Points, in no order, along strands that fork and pass close to each other.
In the rows, zero is written as 128.
Points whose rows are less than 99.7 apart are linked; no others are. Some points are linked to none.
rif: [169 146  89 152 143 181 129 224 120 167 152 170 151 126 191 169 181 125
 146 141 118 155 143 130 135]
pipuv: [120  96 160 108 131 133  90 147 154  90 126 118 134 100 177 111  95  94
 120 112 116 148 147 146 148]
nagor: [108 158 126 140 129 161 122  90 101  90 179 136 147 128  76 146 117 128
 116 142 112 116  60 106 146]
vata: [129 159  98 188  71 167 136 157 143 135 161 173 160 114 170 166 112  72
 120 111  85 114  89  96 144]
gadi: [157 152 155  75 177 127 114 120 125 147 124 103 106 102 119  91 123 142
 116 112 179 127 134 160 133]
nurun: [158 124 107 135 143 209 113 208 132 154 158 171 152 113 204 166 168 114
 136 134 102 149 121 151 141]
bamiz: [174 122 145 143 127  91 135 125 146 128 209 159 119 183 111 119 139 102
 151 109 187 209 196 170 147]
pep: [179 153 119 113 173 139 104 183 142 145 149 149 107 112 160 119 160 122
 134 107 181 146 154 178 135]
Taz: [153 144 128 101 160 148 129 182 152 154 105 104  99  81 197  94 141 150
 121 117 135 129 122 157 115]
Keko: [168 118 150 127 127 119 107 174 155 105 153 147 127 132 171 117 111  86
 134 113 169 176 195 186 147]
fizo: [130 131 205 117 122 124 104 127 130  84 144 141 131 109 147  97  86 167
  94  86 174 173 162 123 146]
Luf: [103  91 108 126 149 120 128 160 160 166  84 113 104 126 170 156 160 131
 149 136  79  76 115 136 101]
gova: [187 146 154 115 148  98 125 171 141 134 184 154 129 170 135 128 154 118
 150  87 208 184 200 161 139]
pim: [150 151  71 136 152 169 147 120 114 166 170 132 134 114 111 166 156 114
 126 139 121 109  79 131 140]
pil: [103 144  94 181  66 137 137 126 148 136 133 132 144 124 140 168 114  59
 122 120  74  88  92  91 138]
noti: [118  98 130 115 150 171  99 147 138 126 143 136 134  93 160 133 149  93
 129 126  82 126 112 159 153]
Bem: [126 114 121 150 148 202 145 109  91 186 100 107 140  90 150 115 159 159
 129 114  86 117  43  97 124]
tis: [133 114 109 173  80 187 122 192 151  92 167 163 162 137 189 160 106  67
 141 123  73 152 128 136 134]
Fepe: [131 129 149 117 148 121 129  75 128  80 208 165 154 176  72  98  94 124
 121 148 155 175 125 145 141]
Rur: [157 123 112  77 156  93 116 102 153 165 148 120 136 134 117 108 130  65
 156 137 172 139 181 181 142]
rotif: [169 155 155  67 197 110 122  93 120 160 154 116 112 136  92  95 117 128
 127 130 196 129 137 163 117]
pesa: [139 130  73 146  75 116 134 124 149 103 151 124 152 135 124 135 101  65
 128 149 111 105 150 151 141]
mimif: [146 124 104  97 145 118 143 179 160 162  85  87 106  91 167 103 146 137
 123 135 120  98 140 150 104]
banot: [121 142 153  89 123 107 128  68 117  81 166 126 151 156  79 104  83 130
 118 154 147 157 122 130 137]
zeguv: [136 109  95 100 139 131 139 190 162 166 108  96 116  95 186 145 153 101
 141 139  84  86 135 154  98]
migar: [ 88 110 155 161 131 127 123 102 107 131  20 156  91 145 115 115 136 199
 146 166 128  97 120 126  87]
giv: [115 155 106 136 127 137 147  86  98 125 159 121 135 138  63 150 131 120
 116 144 106 104  74 112 123]
rege: [ 99  74 140 119 151 168  93 144 147 143 125 141 128 100 168 157 163  99
 135 119  54 109 101 129 132]
Rov: [ 73 113 141 167 118 130 114 115 111 126  71 155 112 136 120 151 147 152
 144 147  97  86  96  95 114]
lusi: [ 84  85 134 131 149 176 103 123 105 179 109 147 125 116 157 170 181 110
 143 124  50  85  62 104 143]
Rogu: [153 122 162  81 163 145 105 187 162 142 119 111 100  87 202 102 131 115
 119  84 144 124 141 177 122]
gal: [123 111 119 146  92 155 119 185 156  90 146 144 143 112 192 144 106  89
 124 123  78 134 133 135 135]
lan: [173 148 131 134 174 116 114 189 137 149 177 151 120 135 145 137 177 133
 141 105 179 170 178 170 143]
lav: [137 142  97 195  63 177 140 191 141 106 168 178 159 136 188 172 118  85
 132 110  88 140 118  97 138]
Vapal: [113 120  75 162 145 115 181 108 124 186  93 119 116 150  36 174 143 140
 120 144 144  63 113  97  97]
geva: [131 146 109 128 105 119 168 119 115 137  72  51 112 103 111  93 119 182
 130 137 135 104 105 110  92]
Lozib: [150 161  81 129  94 108 177 132 146 109 137 105 134 109 134 107  94 158
 107 139 145 106 139 121 110]
gite: [129 143 107 140  92 126 142 165 136  77 156 146 138 119 159 118 107 159
 116 113 124 137 141 128 154]
fato: [118 109 122 113 167  89 115  92 108 178  75 138 101 146  85 135 153 153
 146 159 157  92 153 137 114]
viz: [155 126 150 117 113 107 117 128 147  95 168 151 140 134 147 100  83 112
 125 112 172 172 173 152 155]
Pudu: [130 118 121  86 165  89 115  95 132 168 105 105 111 129 103 122 133 115
 143 144 141  91 153 145 125]
fego: [138 134 163  89 118 106 116  90 133  91 161 142 152 142 114  90  72 118
 121 117 171 179 161 135 146]
miz: [150 157  96 148 162 160 124 127 129 113 204 168 141 137 106 149 154 122
 127 132 133 157 113 151 154]
Mut: [166 101 155 141 107  87 138 113 149 100 205 166 139 189 118  96 102 101
 137 118 189 225 185 158 162]
teg: [120 113 119 138 144 193 128 124 102 189 125 125 146 102 159 144 163 118
 124 115  71 100  50 105 143]
zefus: [ 80 111 197 105  82 124 115 102 104  78  49  96 112 123 125  84 125 164
 122 130 114 136 132 103 119]
bir: [147 130 181  73 168 123  89 139 145 149 107 103 102  88 159  92 123 115
 135  88 172 116 135 162 127]
Pezi: [131 129  89 138 159 125 156  89  88 174  94 105 104 153  24 162 142 157
 123 149 141  86  92 105  96]
nog: [ 92 101 155 159 145 135 127 109 100 145  27 111  92 128 116 118 165 202
 151 145 117 118 108 113  89]
buzig: [132 151 163 116 121  90 132 138 130  82 143 139 121 143 143  99 104 194
 105  95 183 169 163 101 144]
zel: [167  98 141 158  87 106 123 189 143 100 150 151 133 142 165 112  93  66
 150 126 167 195 204 173 147]
Rabuf: [122 132 144 159  95 103 141 188 122  58 151 127 130 140 171 132 127 184
 102  89 124 182 163  74 167]
vom: [123 166  87 153  65 112 163 104 135 116 146 117 147 124  92 144  96  91
 101 134 118  80 100  93 121]
taga: [ 79 132 134 135  80  99 126  63  89  99  96 137 141 174  55 146 121 124
 135 153 108 101 121  87 113]
bifum: [131 108 166 148 121 107 113 183 147  70 146 137 124 128 169 137 121 145
 103  71 132 199 193 109 168]
setat: [140 121 116 127 147 192 116 187 143 137 142 162 142  91 190 132 151 126
 128 131  98 144 109 142 145]
badi: [104 156  99 159  93 116 164  85  98 146 114 110 132 138  50 163 128 132
 104 140 118  78  79  77  98]
libek: [107 117 213  82 108 118  93  83  94  99  69 110 117 120 114  87 109 134
 108 130 142 139 147 104 122]
tate: [114 140 159  72 102  96 135  66  91 115  85 112 132 158  71 108 112 158
 114 170 140 142 142  93 100]
Por: [149 138  61 134 145 145 145 134 125 164 142 114 127 107 100 151 143 114
 116 144 124  79 111 142 125]
Neru: [115 136 128 162  79 133 140 159 128  66 148 140 135 116 171 130 104 190
 101 101 121 159 127  92 154]
defi: [148 154  94 118 118 118 141 143 139 102 146 122 131 119 150 123 105 141
 124 130 136 134 152 149 140]
fil: [142 143 127 138 158 129 134  98 140  93 207 150 135 153  91 136 129 135
 117 132 155 165 122 146 145]
Relap: [118 113 127 139 162 187 133 108  88 188  67  70 113  92 146 107 163 173
 148 121  98 133  59  97 107]
Sir: [115 101 122 103 139  82 104 129 137 135  93 117 126 121 141 126 122 101
 137 143 117  92 160 137 126]
pip: [ 67 125 126 199  99 136 133 115 128 155  70 158 118 148 130 161 137 149
 141 136  92  75  72  81 103]
bipi: [131 124  60 134 145 119 158 127 138 178 110  99 127 123  68 169 154 108
 111 138 123  63 122 122 108]
pebud: [ 84  81 139 129 158 129 109 153 147 162  79 143 101 133 159 154 171 158
 158 128  64  86 101 132 106]
Kure: [ 99 145  90 181  64  99 154 117 145 134 124 130 146 141 100 164 116  73
 120 129  92  66 110  88 116]
Volim: [119 122  98 107 185 102 139  89  95 173  76 118 108 145  46 149 157 171
 126 158 151  94 131 126  96]
Levob: [107 120 102 143  75  97 126  95 129 100 154 126 151 134 104 140 111  77
 138 143  90 100 144 128 148]
koze: [107 160  93 151  84 104 184  85 122 133 133  99 145 159  43 148  98 117
  92 138 128  71 106  77  92]
lazo: [ 78 116 169 138  66 139 127 103  93  83  46  94 121 113 124  99 126 175
 121 131  88 124  99  84 106]
Zevef: [154 156 159 116 203 141 101 127 123 134 190 159 118 121 114 134 163 163
 126 101 170 167 125 151 155]
fiso: [ 99  99 137 143 165 152 131 114 103 180  39  80  92 110 134 122 172 188
 153 126  98 113  80 105  89]
Nugif: [158 128  98 110 142 105 129 134 150 151 144 125 133 125 128 120 121  71
 144 153 135 123 181 188 134]
zar: [112 128  93 160 111 149 175 105 112 160  73  60 121  92 116 119 139 172
 135 128 114 107  75 101  86]
saneb: [ 86 117 150 139 118 104 107  79  89 104  76 144 124 156  84 145 140 138
 139 160 111  96 125 106 121]
zeniv: [157 143  76 163  71 109 140 146 142  85 182 141 154 152 135 135  96  94
 146 149 132 153 181 164 145]
vebif: [ 86  70 169 109 160 129  76 143 147 143  96 136 107 114 166 146 156 119
 146 118  61 110 119 131 125]
dizuk: [114 125 154  98 157 148  96  87 113 106 138 124 125 101  95 115 138 119
 119 128 115 134 109 147 152]
mur: [125 116 140 110  98 128 119 172 154  80 124 110 123 104 193 105  83 119
 120 123  93 138 139 129 129]
Suf: [166 144  96 108 153 134 117 184 156 144 141 126 123 104 168 129 137  93
 134 133 142 128 168 186 127]
ralu: [162 155  99  91 176  99 161  82 120 144 161 114 132 162  68 117 114 125
 112 166 159 120 130 144 107]
nunu: [145 158 170  93 185 104 143 103 127 106 196 149 134 203  94 108 115 168
 108 134 197 182 132 114 117]
Niti: [126 112 173 141 146 132 105 162 140  84 152 152 125 113 162 120 115 155
  99  80 162 179 156 130 160]
faro: [120 113 142  90 125  95 100 122 144 110 119 113 128 118 155 107 105  87
 133 126 123 131 163 146 147]
lis: [145 151 100 123  98 103 176 134 132 125 103  69 134 100 132  87 101 178
 113 134 144 111 126 111 101]
Pom: [126 119 197  67 117 114 106  79 109 101 108 116 134 115 101  91  80 117
 118 118 163 159 154 125 142]
semiv: [ 80 130 130 195 104 151 143 110 113 181  65 123 117 130 127 161 153 149
 146 118  78  91  48  65  96]
Mol: [149 153  86 141 161 184 118 123 114 138 180 161 148 106 119 154 158 119
 127 126 113 133  86 134 164]
Zosu: [169 144 143  59 156  94 126  73 137 172 157 132 138 154 101  99 112  88
 145 132 203 149 158 163 132]
Rovav: [ 92 123 126 117  86 102 119  58 110  87 142 124 152 159  73 138 103 101
 137 157 107 114 126 109 138]
kigu: [138 157 198  92 142  94 143 114 120  89 170 147 127 173 104  82 100 195
 100 111 208 176 147 105 122]
badub: [ 97 130 114 189 108 163 146  95 100 180  57  87 115 127 104 147 153 174
 145 111 100 109  56  72  82]
bape: [ 89  97 189  99 151 109  91 114 114 128  61 115 106 118 139 106 147 150
 136 120 108 114 129 118 130]
gusu: [167 120 106 156  71  97 150 168 150  93 173 150 145 163 153 126  91  88
 156 163 156 194 209 166 153]

A fork is a point with three links, a tip a point with one. Leave the first point through the second and follow the links. Name the first fork or tip that comes.
gal; tis: nagor
Levob; pesa: fego
zeguv; mimif: Mut
rotif; gadi: rege
geva; lis: nunu
lusi; teg: migar
